Points on a hilly landscape, in no order, each with its height.
A ball rolls from a point to the lowest of its 2 nearest points, and stops where none of them is lower. Distance is the straight distance between rows; heights are no part of it.
<1095> (h 39.4): [113 139 128 137 153  95 124 191 164 158  76 119 153 123  97  76 169 149
 137  93  84  39 125 147 160 129 103 105  96 145 120 117  76 142 118  99
 140 168 180  97 129 116 107 116  98 152 154 137  98 145]
<776> (h 11.6): [124 117 156 110 123 143 124 162 140 148 118 148 132 112 135 149 125 179
 148 128 117 157  63 113 109 182 149  82 207 161 168  69 157 194 150 192
 128  94 135  69 115 144 110 126  87 161 115 172  75 139]
<546> (h 33.5): [126 104 109 140  98 102 140 156  85 100 138 134 144 111 121  90  74 131
 157  65 132  76 108 161 159 135  69 152 125 146 106 118 139 131 148  72
 160 138 133  94 130  89 131  88  89 153 175 191 213 151]
<1034> (h 27.7): [134 145 132 130 133 134 142  92  83 116 189 147  71 121  97 148 115 142
  84 136 197  82 123 104 121 134 114 135 190 130 139 167 146 105 144 111
 141  99 102 140 144 154 115 110 138 136 132 165  85 135]
<892> (h 16.9): [170 142 123 138 163 132 169  94 125 125 166 182 105 130 106 190 108 135
 145 165 150 130 136 120 172 139 136 141 149  91 163 119 141 155  94 197
 116 106 113 140 100 159 144 168 136 108 102 106 107  94]
<92> (h 11.9): [176 138 132 148 168 100 166 139 160 127 136 200 143 136 100 175 114 160
 158 142 122 103 148 122 189  89 137 162 130 120 169 128 115 134  93 214
 124 136 111 125 127 157 187 167 129  92  96 126 110 116]
<730> (h 29.6): [159 152 161 186 151 146 168 124 170 111 152 114 116 147 118  90 140  65
 142 154 117 155 132  88 139 125 135 126  82 148  78 135 108 126 133  72
 112 152 109 104 176 137 174 130 164 125 128  72 153  83]
<400> (h 18.1): [ 82 121 142 141 114 136 141 183 104 132 131 138 142 112 107 153 163 145
 136 111 123 190  59 129  97 173 139  60 220 162 136  77 136 180 156 134
 141  66 120 100 134 146  83 121 103 158 125 164  98 141]
<364> (h 13.1): [135  85 104 123  97 123 113 132 126 132  99 103 188 128 150 182 108 130
 179  68  74 185  94 140 111 146 147 120 131 162 102 127 132 117  93 155
 109 137 113  99 111  72 163 102 128 139 119 172 166 172]
<720> (h 38.5): [100 138 133 163 146 152 114 169 145 104 119 102 141 147 114 125 137  72
 139 155 103 194 132 120 114 135 163  93  66 125  78 116 130  85 125  97
  76 156 118 123 115 105 104 104 130 117 160  82 148  99]
<1268> (h 10.5): [156 138 119 134 118 115 154 156 151 121  91 129 172 124 157 141 113 129
 184 128 116 124 158 146 190  99 126 169  76 153 125 146 152 165 126 152
 123 160 157 144 105 124 169 159 106 125 139 126 141 140]
<249> (h 33.4): [102 190 171 106 155 161 110  85 233 144 136 114 107 157 153 144 158 118
  69 200 131 133 156  82  49 109 155  62 158 136 113 145 148  90 140 158
  84 149 132 114 173 166  97 122 169 113 130 117 102 146]
<750> (h 37.8): [165 142 105 129 144 147 147 102 152 158 113 162 114 115 179 143 113  70
 126  99 122 167 111  67 127 152 164 165 130 129 159 153  86 138  82 168
 126 138 107 129 133 127 235 138 159 129  51  98 110  90]
<561> (h 34.3): [108 162 163 168 130 124 149 111 136 107 161  95 100 138 101 110 147  55
 137 163 147 178 152 111 113 112 172 160  71 136  70 131 149  85 168  70
  98 134 114 140 140 112 124 103 160 123 158  67 159  77]
<430> (h 63.3): [119 156 158 127  84 152 161 105  94 115 153 147  85 115 166  73  93 130
  90 145 165  95 146 143 120 145  97 167 176 134 100 135 129 126 168  52
 147  94 138 172 158 157 149 104 130 143 155 144 175 116]
<354> (h 6.3): [153 123 133 141 130 132 126 139 149 118 141 129 177 125 129 141 117 143
 152 131 135 109 126 104 196 100 122 123 131 133 148 142 144 145 111 178
 152 161 127 143 118 163 157 165 128 109 104 113 167 130]
<1112> (h 33.9): [107 103 113 141 116 141  94 157 115  75 141  76 149 133 123 144 130  83
 146 113 145 207 121 131 122  89 140  93 102 152  79 153 162  84 149  92
 109 120 103 148 140 110  92 137 148 124 149 101 159 130]
<26> (h 58.1): [123  88 128 105 107 144  55  94 162 127  89 104 142 149 154 153 119 110
 147 187 110 175 175 145 143  92 173 162  54  86 166 125 165 116 186 122
  89 150 131 164 101 119 114 143 157 101 112  88 165 101]
<587> (h 42.8): [ 72 102 126 118 116 111  78 199 170 153  86 100 159 139 125  52 163 113
 110  86 102  98 107 120 111 101 102 101 128 156 131 129  83 149 154  82
 127 162 157  93 171 136 101 137 110 158 143 121 114 138]
<1105> (h 61.0): [118 107  92 117 128 123  50  79 179 113 129 105 138 127 148 176  99 111
 150 158 125 202 158 124 128  82 176 160  87 111 136 131 159  84 125 170
  76 177 107 122 109  85 120 164 161  83 111 109 120 126]
<88> (h 34.1): [108  52  78 108 154 149  78  92  95 147  99  39 140 152 127 152 156 121
 117 137  84 140  71 133 112 167 137 107  92  54 149 105 133 170 101 154
 109 107 121 138  70  78 131 165 132 119  75  58 126  83]
<11> (h 54.8): [134 194 131 217 146  91 172 162 118  83 159 184 104 120 102 114  91 122
 170 115 163 186 171 131 140 114 123 151  81 171  84 107 109  83  75 110
 110 150 106 126 125 111 119 145 100 130 196 120 126  98]
<467> (h 67.8): [127 123 136 103 128 147 129  89 130 116 159  93 116 130 128  89  88 119
 116 157 181  32 180 155 140 105  97 163 111 109  88 133 182 136 200  67
 115 117 140 159 126 137 150 109 124 112 163 110 216  88]
<401> (h 46.0): [ 75  88 111 140  86 129 103 178 122 137 103 107 137 105 106  62 151  84
 105  62 128  86  97 134 125 113  86 127 137 151 133 145  91 148 173  52
 164 105 146 112 193 133 112 124 124 172 108 159 141 151]
<276> (h 26.6): [114 139 118 100 149 115 109 135 103 153  59 119 116 128 105 137 191 113
 139 108  81 131 138 166 103 140 168 134  80  92 143 103 103  95 131 106
 137 137 170 131 100  92  88 111 125 136 141 109  66 144]
<389> (h 71.7): [125 164 180 120 147 147 129 150 178 155 162  81 154 129  62 147 155 114
 119 172 161  75  76  81 146 108 144 108 196 150 126 145 145 150 165 144
 128 132 137  76 149 151 122 109 153 158 154 149 138 153]
<39> (h 30.3): [140  81  91 128 155 139 139 103  82 141 113 110 131 123 125 166 104  95
 140 139 122 162 107 116 146 160 161 152  99  70 149  81 137 161 120 162
 105 116 127 156  63  96 146 164 118 130  82  66 119  80]
<286> (h 25.9): [109  99 108 106 116 148  90 104 140 126 131  72 160 136 168 164 122 153
 101 134 132 169  70  80 114 128 136  64 159 167  84 109 213 151 108 175
 127 155 123  99  90 103 112 181 113 130 126 128 150 124]
<878> (h 54.2): [130  80  88  78 135 142 121  92  88 135 125 103 130 148 143  71 135 180
  73 109 131  22 129 151 121 148  59 105 147  76 159 149 107 171 106 122
 187 131 151 152 107 170 109 159 104 112 115 129 129 116]
<470> (h 54.3): [113 165 126 151 138 118 138 163 182 126 142 154 104 111 116  75 144  79
 131 123 162 128 140  76 112  87 150 155 118 151 153 133 106 117 163 101
 121 130 138 129 176 167 134 165 147 134  98  97  90  86]
<1143> (h 18.0): [139 130 148 121 122 123 127 138 189 115 154 186 163 134 109 196 121 160
 161 165 131 163 128 127 137  90 127 124 156 155 174 142 143  98 140 195
 116 120 104 105 157 159 156 123 147 113 107 168 131 193]
<453> (h 45.7): [159 188 152 164 155 158 163  98 124 130 182  79 124 153 127 122 145 102
 111 116 157 133 115 103 128 134 144 107 124 145  54 159 126  81  89 102
 129 170  84 104 147 106 119 106 164 126 172 119 173 110]
<849> (h 38.1): [103  66  88 117 146 134  67 130 145 139 116  39 138 118 151 117 121 100
 123 116  99 151  77 102 107 133 147 106  76  81 112  68 160 167 142 132
 108 152 135 100  76  89 114 168  92 148 112  61 127  66]
<896> (h 23.6): [167 191 174  95 130 164 136  86 191 145 123 121 109 139 141 144 176 120
  80 196 129 138 141  89 101 135 183 128 148 120 125 166 128 109 128 138
 122 149 147 129 136 161 149 103 166 128 116 136 118 113]
<3> (h 57.5): [136 126 158  81 114 145 128  79 114 154  80  94 121 146 154 144 173 131
 104 171 130  76 193 155 141 135 132 169 124 101 121 179 151 127 160 104
 160 120 198 182 115 126 135 106 154 126 163 106 148 136]
<182> (h 59.1): [147 138 132 222 129  77 153 193 141  97 148 167 138  89  98 132 160  77
 160  81 176 170 117  74 150  96 123 122 172 198 121 162  96 117 135 146
 144 135 129 109 179 150 149 176 117 116 125 130  92 139]
<357> (h 19.1): [149 147 128 122 133 111 153 149 119 135 100 138 161 115 138 182 123 159
 183  97  89 152 123 139 133 150 163 124 118 168 102 122 148 122  94 184
 109 168 139  83  95  64 123  88 119 134 162 177 108 180]
<697> (h 36.4): [121 135 116 145 119 116 146 160  80 144 113 127 141 107 113  84 147 152
 127  81 137  61 107 154 154 144  95 142 138 146  99 134 103 134 120 107
 171 137 161 115 134 108 104 110 103 145 167 169 138 160]
<939> (h 72.7): [134 175 118 138 137 136 152 112  87 126 143 157  57 111 112 135 132  96
 130 138 141 150 128 134  99 157 157 165 104  86 143  81 154 112 155 121
 112  99 138 127 115 112  95 118 127 136 140 121  62 102]
<1207> (h 69.8): [139 117 126  98 118 145 133  82 113 144 154  77  84 124 122 112 119 113
 103 151 165  44 158 138 164 121 115 175 122  57 132 130 170 143 186  89
 131 111 142 157  95 136 141 135 139 101 119  77 168  55]
<1204> (h 68.8): [121  82  68 133 112 107 136 128  20  95 140 178 103 116 132 115  87 140
 139  74 118 165 120 179 134 157  97 150 106  79 150  87 131 136  97 122
 140  76 130 143  85  67 106 135  97 138 134 148 124 129]
<503> (h 56.6): [134  95  85 126 139 117 140 140  84 113 141 133 124 136 137 101  94 158
 119 111 151  51 136 142 172 137  73 123 110  82 121 115 127 182 106 125
 168 115 132 149 103 143 114 178  99  95 110 105 156  72]
<737> (h 17.1): [121 105 107 113 140 123  94 114 135 108 115 163 129 145 155 132 106 185
 112 144 120 178 149 143  92 133 109 101 121 122 152 115 116 131 112 183
 118 126 122 160 121 155 104 161 116 106  99 139  95 161]
<683> (h 5.3): [151 140 132 145 124  82 159 171  85 124  96 195 135 100 179 109 127 186
 131  71 116  97 149 127 140 139  70 107 167 178 129 134  97 149  72 194
 188 134 146 131 124 151 140 139  64 134 138 186  95 161]
<530> (h 55.6): [101 126 108  85  92 151  69 123 135 140  65  83 126 137 164 141 162 113
 105 163  93 165 141 136  94 143 168 132  87  97 142 112 157 136 171 121
 110 129 157 153  94  98  94 146 128 139 110  84 123 116]
<760> (h 33.6): [136 150 144 100  98 136 103 142 181 137  50 137 134 107 155 119 147 134
 141 151  67 148 179 183 116 120 158 143  84 147 150 141 144 124 166 125
  98 163 183 149 123 133 131 107 120 137 158 127 129 158]
<505> (h 55.1): [126 123 112  83  83 137 104  71  93 140  78 108 141 122 184 130 151 122
 108 109 129 108 168 161 122 125 131 178 128 132 139 171 158  93 152 120
 152 138 171 156 120 108 130 117 161 147 148 162 169 163]
<784> (h 70.4): [132  95 109 131 165 120  95  89 140 129 170  81 129 142  78 171 117 133
 121 154 173 100 114 121 155 135 135 140 100  79  99 118 170  86 123 163
  94 156 102 111  73 109  68 143 135  84 127 109 116 111]
<170> (h 10.3): [143 127 111 127 102 116 141 184 100 149  86 168 131  88 143 112 162 173
 120  95 108 120  90 116 119 164  96 105 204 159 172 115  86 186  95 179
 195  85 162 131 143 148 144 140  71 154  91 169  67 144]
<823> (h 13.7): [ 87 107 103  99 158 130 109 138 127 183  88 111 124 105  88 135 190 119
 111 103 120  87  85 133 110 154 151 120 149 105 177 114  69 124 130 123
 147  90 165 108 153 111 103 124 143 155  77 128  18 144]
<643> (h 17.6): [181 162 174 141 146 123 155 170 166 126 120 201 161 134 139 173 121 159
 164 162 111 176 136  96 149 118 137 107 163 168 168 126 120 121  93 221
 121 134 121 123 139 171 165 135 125 122 121 119 130 133]
<395> (h 31.4): [116 135 108 133 153 109 103 125 136 118 147  95 135 130 132 140 132 154
 101 136 163 147  98  56 127 100 137  67 183 160  78 140 154 111 116 188
 145 170 110 113 134 133  93 182 113 120 143 153  98 138]
<741> (h 71.8): [132 102 131 118 174 141 126 100 129 116 171  98 103 135  78 141 107 119
 144 182 163  88 117 147 167 111 126 155 104  54 119 100 174 162 153 137
 109 138 109 139  69 130 116 145 142 103 121  84 175  82]
<343> (h 57.9): [ 71 117 131 119  96 133  73 155  91 115  83  64 125 140 136 148 190 127
 112 168 130 173 117 152  86 135 178 108 131 121 107 123 174 130 177 107
 110 108 159 167 106 126  57 130 118 132 158  80 122 141]
<289> (h 14.3): [154 141 103 141 109 104 155 141 117 133 118 128 152 121 118 100 107 107
 171  88 124  90 172 152 184 112 117 181  86 137 117 153 123  99 129  98
 147 160 167 115 135  92 177 120 130 114 162 130 143 130]
<669> (h 38.4): [111 106 101 125 127 119 107  78 109  96 189 101  84 130  74 153 103 127
  99 177 227  75 159 141 119  79 116 156 128  83 132 181 157  94 151 122
 113  89  92 185 147 170 106 151 148  78 102 109 108 113]
<204> (h 66.8): [115 128 151 112 147 140 142 134  99 128 177 106 159 156  96 133 129 144
 112 137 119 130  54 112 101 169 130  54 195 123  86  79 122 154 117 108
 128 113  69  89 103 111  89  77 145 151 154 148 184 144]
<838> (h 32.8): [159 163 140 104 137 166 154 125 180 166 100 146 113 124 172 128 123 118
 115  98  76 138  99  82 114 157 144 118 151 146 167 112 101 139  96 161
 118 135 114  85 131 141 206 120 136 166  78 148 111 137]
<1152> (h 69.5): [139 160 181 135 135 162 147 159 142 134 178  92 150 143  87 138 159 103
 118 149 125 144  60 104 133 131 135  83 196 151  90  97 154 156 159 122
 115 137 103  74 144 127 122  74 151 168 149 175 181 141]
<537> (h 68.7): [126  97 127 121 151  91  82 162 214 139  67 114 210 156 137 139 125 170
 151 119  43 127 136 148 134 107 117  81  62 153 124 124  95 107  54 167
  83 192 150  77 102 102 127 132 112 120 131 132 118 180]
<265> (h 15.8): [177 163 180 110 145 150 175 103 185 169 112 124 113 138 131 122 168 134
 100 193 119  58 160 121 166 142 142 146 163 130 150 195 106 130 125 119
 162 126 156 135 156 173 169 102 169 126 111 124 149 129]
<454> (h 23.2): [ 87 114 142 164  84 136 141 174  63  92 163 124 132 110 101 130 158 114
 126 111 182 165  59 105 102 129 138  93 213 168  90 101 154 194 189 108
 162  67 113 115 145 130  90 134 115 166 148 152 124 139]
<1119> (h 62.9): [137 112 152 178 124  96 148 171 128  84 165 195 140 130 101 120  93 114
 162  94 113 169 129 131 152 116  98 125 108 151 153 130  64 137 101 101
 139  95  86 112 207 158 165 114 147 112  96 124 151 146]
<879> (h 67.3): [135 112 127 153 110 134 139 136  71 107 121 152 128 130 129 115  87 139
 156 101  83 153 135 175 148 154 118 139  74  73 142  75 136 153 114  92
 136  90 120 147  81  95 129  98 114 123 142 126 162 136]
<126> (h 57.6): [123 140 117 125 116 133 113 116 161 135 113 134 107  99 161  66 138 107
  99 102 144 124 138 105 104 105 125 152 127 161 140 142  77 107 122  60
 145 157 125 133 159 147 139 161 134 150  90 117 105  93]
<1101> (h 60.5): [ 81 109 147  83 105 148  92 147 142 131  96  76 153 158 121 152 182 155
  98 177 116 135 121 151  81 129 134  75 150 149 111 165 135 108 168 113
 129 117 150 145 140 145  65 108 145 131 136 126 113 174]
<659> (h 42.6): [137  83  91 122 106 156 120  77 142 136 155 151 104 112 175 123  71  75
 135  61 122 161 111  88 124 137 144 170 137 123 179 143  93 145 105 129
 138 107  69 119 160 116 219 154 151 128  44 132 159 104]
<431> (h 49.2): [131 176 161 178 140 125 166 119 101 107 208 107 112 139 103 161 148 120
 125 146 200 139 127 115 126 119 143 116 149 154  67 168 158  99 133  98
 132 114 100 150 142 132 110 105 152 120 170 133 161 129]
<248> (h 59.6): [108 111 135  81 141 148 128  84  94 142  93  76 115 165 114 154 203 152
 103 186 105 100 161 185 121 150 139 122 113  84 157 164 117 144 146  97
 136 103 160 170 102 123 101  85 159 125 136  93 147 133]
<514> (h 65.3): [124 109 128 149 135 135 150 155 109 103 160 175 127 131 102 135  96 127
 151 136  88 165 114 146 141 134 114 117 107 105 165  97  86 138 119 117
 117  94 104 154 141 136 121 110 141 120 101  98 149 125]
<967> (h 36.8): [122 175 165 142 158 136 117 119 184 134 162 103 120 161 110 147 168 121
  85 185 182 125 110  47 108  85 150  82 157 137  75 165 164  96 125 166
  96 175 114  99 152 165  91 147 154 122 151 146 102 132]
<252> (h 65.6): [134 146 137 122  89 121 159  77 118 137 169 123 104 120 132  94  76 138
 101 134 177  50 167 167 148 110  77 195 157 132 117 164 172 129 194  91
 156 119 125 160 141 152 179 102 118 117 164 164 196 128]
<845> (h 29.9): [ 98  94 127 175  93 114 106 187  96  86 133 103 178 115 138 122 141 120
 150 110 161 162 106 130 141  89 112 111 138 181  91 164 145 137 162  86
 149 119 137 131 150 129 126 159 127 116 143 142 165 145]
<1111> (h 51.2): [136  98 102  61 121 166 106  40 106 141 135  82 119 139 176 115 117 190
  70 133 139  45 113 147 112 154  72 104 158  99 151 153 136 152 118 124
 170 127 112 168 134 144 118 144 128 129  83 174 144 119]
<102> (h 49.1): [ 92 141 144 174 105 118 133 208 123  94 125 171 100  89 113  62 132  97
 122 103 135 132 111 123 116 122 101 132 137 160 143 105  82 163 177  52
 149  84 147 119 183 151 120 121 108 162 116 116 112 115]
<717> (h 58.3): [128  96  86 142 135 103 124 135  98  98 137 168 127 119 142  89  57 168
 143 114 123 106 140 145 156 119  76 150  74  92 159  90 120 169  98 154
 135 143 128 153  97 149 139 156  54 121 101 102 136  94]
<84> (h 22.1): [163 142 119 133 121 135 169 104 100 111 153 217 116 115 178 168  75 129
 145 127 125 186 115  89 143 148 141 169 147 105 188  97 130 171 110 186
 140 104  91 156 103 152 176 177 107 117  85 118 100  95]
<989> (h 64.8): [138  82 115  97 138 142 101 123 152 127 108  93 187 171 116 201 131 154
 146 172  93 153  92 149 155 113 128  90 139 127 145 142 127 142  93 175
 129 128 123 112  98 113 138 134 159 117 104 113 134 157]
<344> (h 60.6): [166 140 151 185 129 102 168 191 116 115 148 159 139 116 115 107 147 103
 138  98 136 134 114  93 151 112 108 115 162 184 125 180  55 143  97 133
 168 109 122 121 187 161 180 154 150 115 104 128 120 139]
<1224> (h 29.5): [123 103 103 147 138 119 101 135 107 108 180 125 133 137 110  68  71 133
 139  91 134  74 117 154 141 107  89 118  72 115  85 106 132 114 108  73
 128 151 106 112 118 108  98  99  96 109 171 146 175 121]
<580> (h 66.7): [125  84  80 100 140 102  93 135 142 146  81 109 176 141 128 178 123 161
 150 112 100 138 127 152 127 124 124 111 108 134 148 141 116 103  76 188
 101 152 144 116  95  84 141 140 107 101 108 139  81 165]
<171> (h 59.3): [136 178 166 179 134  98 180 179 135 122 108 186 104 108 101  69 132 139
 151 115 135 103 191 155 158 127 103 159  97 175 109 109  82 116 111  73
 127 131 166 124 157 147 142 113 109 118 185 134  96 124]
<136> (h 25.8): [142 147 143  97 118 151 141 161 188 183  86 158 129 112 165 107 135 141
  90  81  69 144  92  88  75 159 119  95 181 165 180 119  53 129  95 153
 146 124 103  79 187 143 157 128 127 154  76 184 100 157]
<904> (h 50.4): [140  70 106 104  72 119 138 103  90 134 118  91 169 114 178 114 105 110
 153  61 111 105 124 159 152 155 105 159 146 108 148 159 118 146 142 103
 149 115 117 138 135  81 181  96 136 153 100 166 196 160]
<636> (h 63.6): [ 90 124 144 119 118 145 112 136  90 107 157 101 110 148 100 139 137 146
  86 160 134 148  91 142  87 145 127  57 163 128 113 121 130 127 162  97
 132  84  96 155 127 148  61  92 126 148 157 138 145 141]
<1077> (h 29.1): [140 165 134  96  90 136 103 100 137 156  59 164 127 107 204 130 155 178
 125 120  92 155 192 154  86 146 167 128 120 137 156 120 117 129 136 144
 116 142 179 144 114 131 127 122 122 159 140 152  70 153]
<627> (h 26.5): [ 90 117  95 158 102 107 110 167  94  99 151 115 146 105 126 132 138  93
 155  95 171 188  72 100 124 126 156 127 176 152 100 109 174 171 175 113
 128 110 128 117 144 107 112 179 123 151 122 138 125 122]
<751> (h 8.6): [139 144 175 101 145 135 151 114 190 136 133 159 106 152  99 128 140 140
 125 182 115  66 192 156 157 104 104 144 135 109 171 181  93 125 145  91
 118 101 151 158 170 177 152  90 168  95 116 111 145 144]
<598> (h 24.4): [149 129 128 154 157  98 155 102 121 120 194 134 108 107  95  84  58 130
 131  95 142  67 145 118 179 103  91 142  92 111 101 104 125 108  94 127
 128 175  90 107 102 135 140 156 119 107 146 127 158  95]
<706> (h 8.2): [106 100 105 120 129  99  94 130 174 110 136 183 162 152 130 162  93 168
 141 131 131 181 150 158 108  89 115  89 121 156 161 138 115  81 105 178
 107 117  93 129 164 148 113 132 124  85 108 162 108 184]
<1049> (h 21.1): [121 102  88 114 139 112 115  99 112 146 149 117 101 131  94 141 143 127
 113 108 149  75  96 107 122 133 121 127 147 125 157 155  92 104 132 123
 131  85 129 112 135 136 113 148 153 132  86 142  79 143]
<880> (h 24.3): [128 188 149 102 144 140 121 134 174 151 106 132 136 113 133 153 110 151
 167 120  94 115 141 132 114 143 164 121 118 157 100  92 165 104 121 191
  77 181 144  49  72 100 107  93 124 138 181 180 103 166]
<1027> (h 16.8): [135 138 119  79 128 123 142 137 120 180  91 165 126 115 151 116 127 169
 107  71  85 104  74 109  85 183 105 105 184 143 171 111  64 145  55 183
 147  99 135  94 139 133 126 107 105 169  87 178  53 156]
<361> (h 70.5): [122 124 106 147 141 119 151 126  43 111 141 191  76  96  87 143 108 134
 155 112 114 161  95 155 120 166 130 142 115  88 174  60 124 141 111 128
 119  91 116 141 100 100  77  87  93 135 142 156  63 139]
<1144> (h 57.2): [143 210 159 190 142 110 188 143 168 137 130 187  96 102 125  92 119 106
 153 131 118 159 191 142 133 122 144 176 104 163  87 115 129 101 115  96
  99 159 145  99 142 128 137 114 113 138 191 127 105 103]
<492> (h 31.3): [143 148 131  70 139 151  98  97 189 166 119 106 150 135 131 184 122 161
 131 151 105 117 118 132  99 150 172 117 146 100 130 109 169 103 126 183
  73 168 137  79  92 101 104  96 151 114 124 171  87 174]
<905> (h 19.5): [138 125 128 110 122 133 105 136 144 130  96 104 189 148 195 170  96 137
 152 119  89 198  84  92 105 129 150  85 136 161  98 102 154 142  80 201
 105 165 103  90 103 100 174 140 111 125 111 133 163 146]
<426> (h 26.4): [163 148 104 149 139 136 182  97  63 136 121 158  78 101 150 152 110  79
 134  90 131 147 102  95 136 178 147 179 129  93 149  94 135 166 105 160
 135 120 123 150  81 119 182 158 115 121 102 101  92  79]
<545> (h 62.3): [116  88 121  91 172 152 104  92 131 144 110  97 150 173 120 180 167 146
 119 164 102 123 121 140 117 151 147  97 121  86 149 143 109 115 103 144
 123 105 120 169 104 124 100 115 161  92 106  94 124 122]
<855> (h 10.8): [124 108 123 127 152 108 161 166  71 129  99 161 149 136 147 129 106 196
 125  79  91 101 108 135 139 173  97  84 153 136 127  68 116 173  61 175
 148 125 124 133  90 117 135 124  57 141 147 150  88 139]
<1240> (h 42.0): [148 159 154 174 155 125 155 151 132 111 154 123 130 131  98 102 145  89
 144 125 116 149 125 130 122 135 128  99  81 157  79 133 105  86  82 106
 112 155 108  95 140 102 106  78 122 129 187 114 141 137]
<1014> (h 60.8): [110 140 134 131  95 133 113  94 147 132 126 122  93 107 170  49 111 124
  80 111 154  70 130 125  98 125 106 139 161 151  97 127 134  93 162  53
 152 161 129 152 163 152 144 127 133 151 150 141 169 116]
<508> (h 32.0): [115 165 136 106 132 104 107 147 151 160  29 103 118 137 113 105 210 115
 126 148  92 110 217 188 116 110 146 144  71 129 138 138 103  97 176  86
 106 155 201 134 128 113  95 106 118 142 178 101  78 135]
<384> (h 52.8): [125  89 112  90  81 142 100 109 102 142  87  79 162 134 190 111 140 131
 124 107  96 145 120 152 131 139 127 142 115 127 120 136 158 142 144 116
 155 143 134 136 104 104 135 124 122 151 134 128 193 150]
<448> (h 43.2): [ 93  60 103  88 113 153  90  69 121 108 169  82 106 137 102 156 134 143
  92 145 200  82 164 140 110  90  92 126 135  95 148 198 108  99 145 113
 159  73  94 182 160 179 106 152 189 101  74 114 136 131]
<429> (h 67.7): [113 108 122 107 143 137  84  57 121 123 138  58 104 130 104 167 136  86
 121 153 150 140 143 141 123 120 168 178  94  66 102 143 196  73 160 120
  85 144 135 128  84  69  93 118 158 105 141 102 129 131]
<1217> (h 20.7): [ 89 109  97 138 138 123 127 156 100 137  82 140 107 110  92 116 211 105
 124 121 103 168 111 124  98 158 145 130 112  94 162 101 106 131 124 132
 133  90 141 143 135 107  94 146 130 133 102  94  46 117]
<851> (h 16.7): [132 136 152 129 154 112 151 144 113 137 147 185 151 131 113 139 105 180
 147 132  90 120  81 118 121 166 119 103 160 114 154  60 141 175 103 181
 132 111 109  82 100 125 124 101  96 154 130 161 112 142]
<36> (h 16.1): [143 135 180 106 132 139 162 138 166 138 125 160 115 165  97  93  98 123
 141 170 101  66 169 163 163 104 101 152  99 109 144 133 115 127 168  55
 134 119 125 150 148 172 147  68 130 114 157 104 181 111]
<1016> (h 47.4): [107  79  98  62  85 139 107  54  73 130 158  87 117 145 136 135 119 168
  88 161 185  62 164 156 121 125  86 135 156  91 135 180 179 139 168 126
 164 101 115 194 135 146 106 146 149 104  95 141 169 113]
<1093> (h 57.1): [137 158 134 210 154  75 157 186 133  96 148 185 117 116 125 117 138  97
 154 108 159 201 149  81 127  85 156 132  96 178 101 126 101  97  93 125
 116 153 126 108 176 146 126 173 112 123 129  99 101  96]
<1220> (h 47.2): [154  92 118 115 100 135 155  87  91 146 148 143 125 120 142 124  87  90
 148  90 117 129 123 140 154 142 118 182 122  93 153 156  92 158 105  96
 134  98  82 145 147  82 215 101 168 147  75 128 197 124]
<1218> (h 52.3): [145 213 174 174 141  98 176 130  79 118 176 170 107 127 111 122 119 140
 133 142 174 161 155 128 123 126 137 128 129 153  57 120 156  91  98 139
 131 137 122 126 120 120  94 116 110 124 213 156 130 139]
<247> (h 51.8): [114 159 175 187 110 120 159 210 149 121 131 177 104 118  93  93 143  86
 141 155 163 153 148 100 135  90 143 167 119 153 123 115 110 147 187  88
 114  93 147 147 163 176 143 143 117 142 140  94  97  94]
<1273> (h 33.2): [124 133 131 137 114 119 110 110 113  90 171 151  90 143 102 143  87 148
 119 159 196 126 160 155 107  99 129 142 157 120 128 150 157  86 159 133
 126  78 113 176 152 145  94 108 135 115 155 139 129 155]
<489> (h 64.4): [147 146 121 120 144 150  81  63 167 148 125  77 111 133 135 191 155  62
 132 154 114 187 136 117 103 128 201 149  90  88 132 141 148  62 119 139
  88 165 128 114 106  67 115 131 174  97 115  92 106 118]
<375> (h 23.7): [136 158 123 106  90 122  94 120 135 100  94 164 107 115 200 116 120 197
 100 149 117 182 168 146  64 145 125 122 146 161 135 113 155 121 124 158
 134 149 142 167 116 163  93 149  89 153 155 159  82 146]
<377> (h 23.5): [141 132 173 142 143 154 168 119 165 133 157 137  93 143 126  61 106  97
 118 169 126 124 182 128 152 113 111 161  77 127 106 135  94 110 145  44
 116 131 130 128 151 157 184  89 146 113 133  93 173  72]
<231> (h 18.8): [162 129 104 138 131 108 146 124 135 138 142 117 158 128 151  77  82 101
 123  82 132  54 169 133 195  94  64 164  70 126 105 155 112 137  93 109
 139 171 121 128 132 117 196 141 110 110 129 120 187  92]

Where does a ball stop that starts at each point below?
<1204> | <11>
<401> | <354>
<1207> | <354>
<580> | <683>
<537> | <683>
<878> | <823>
<904> | <683>
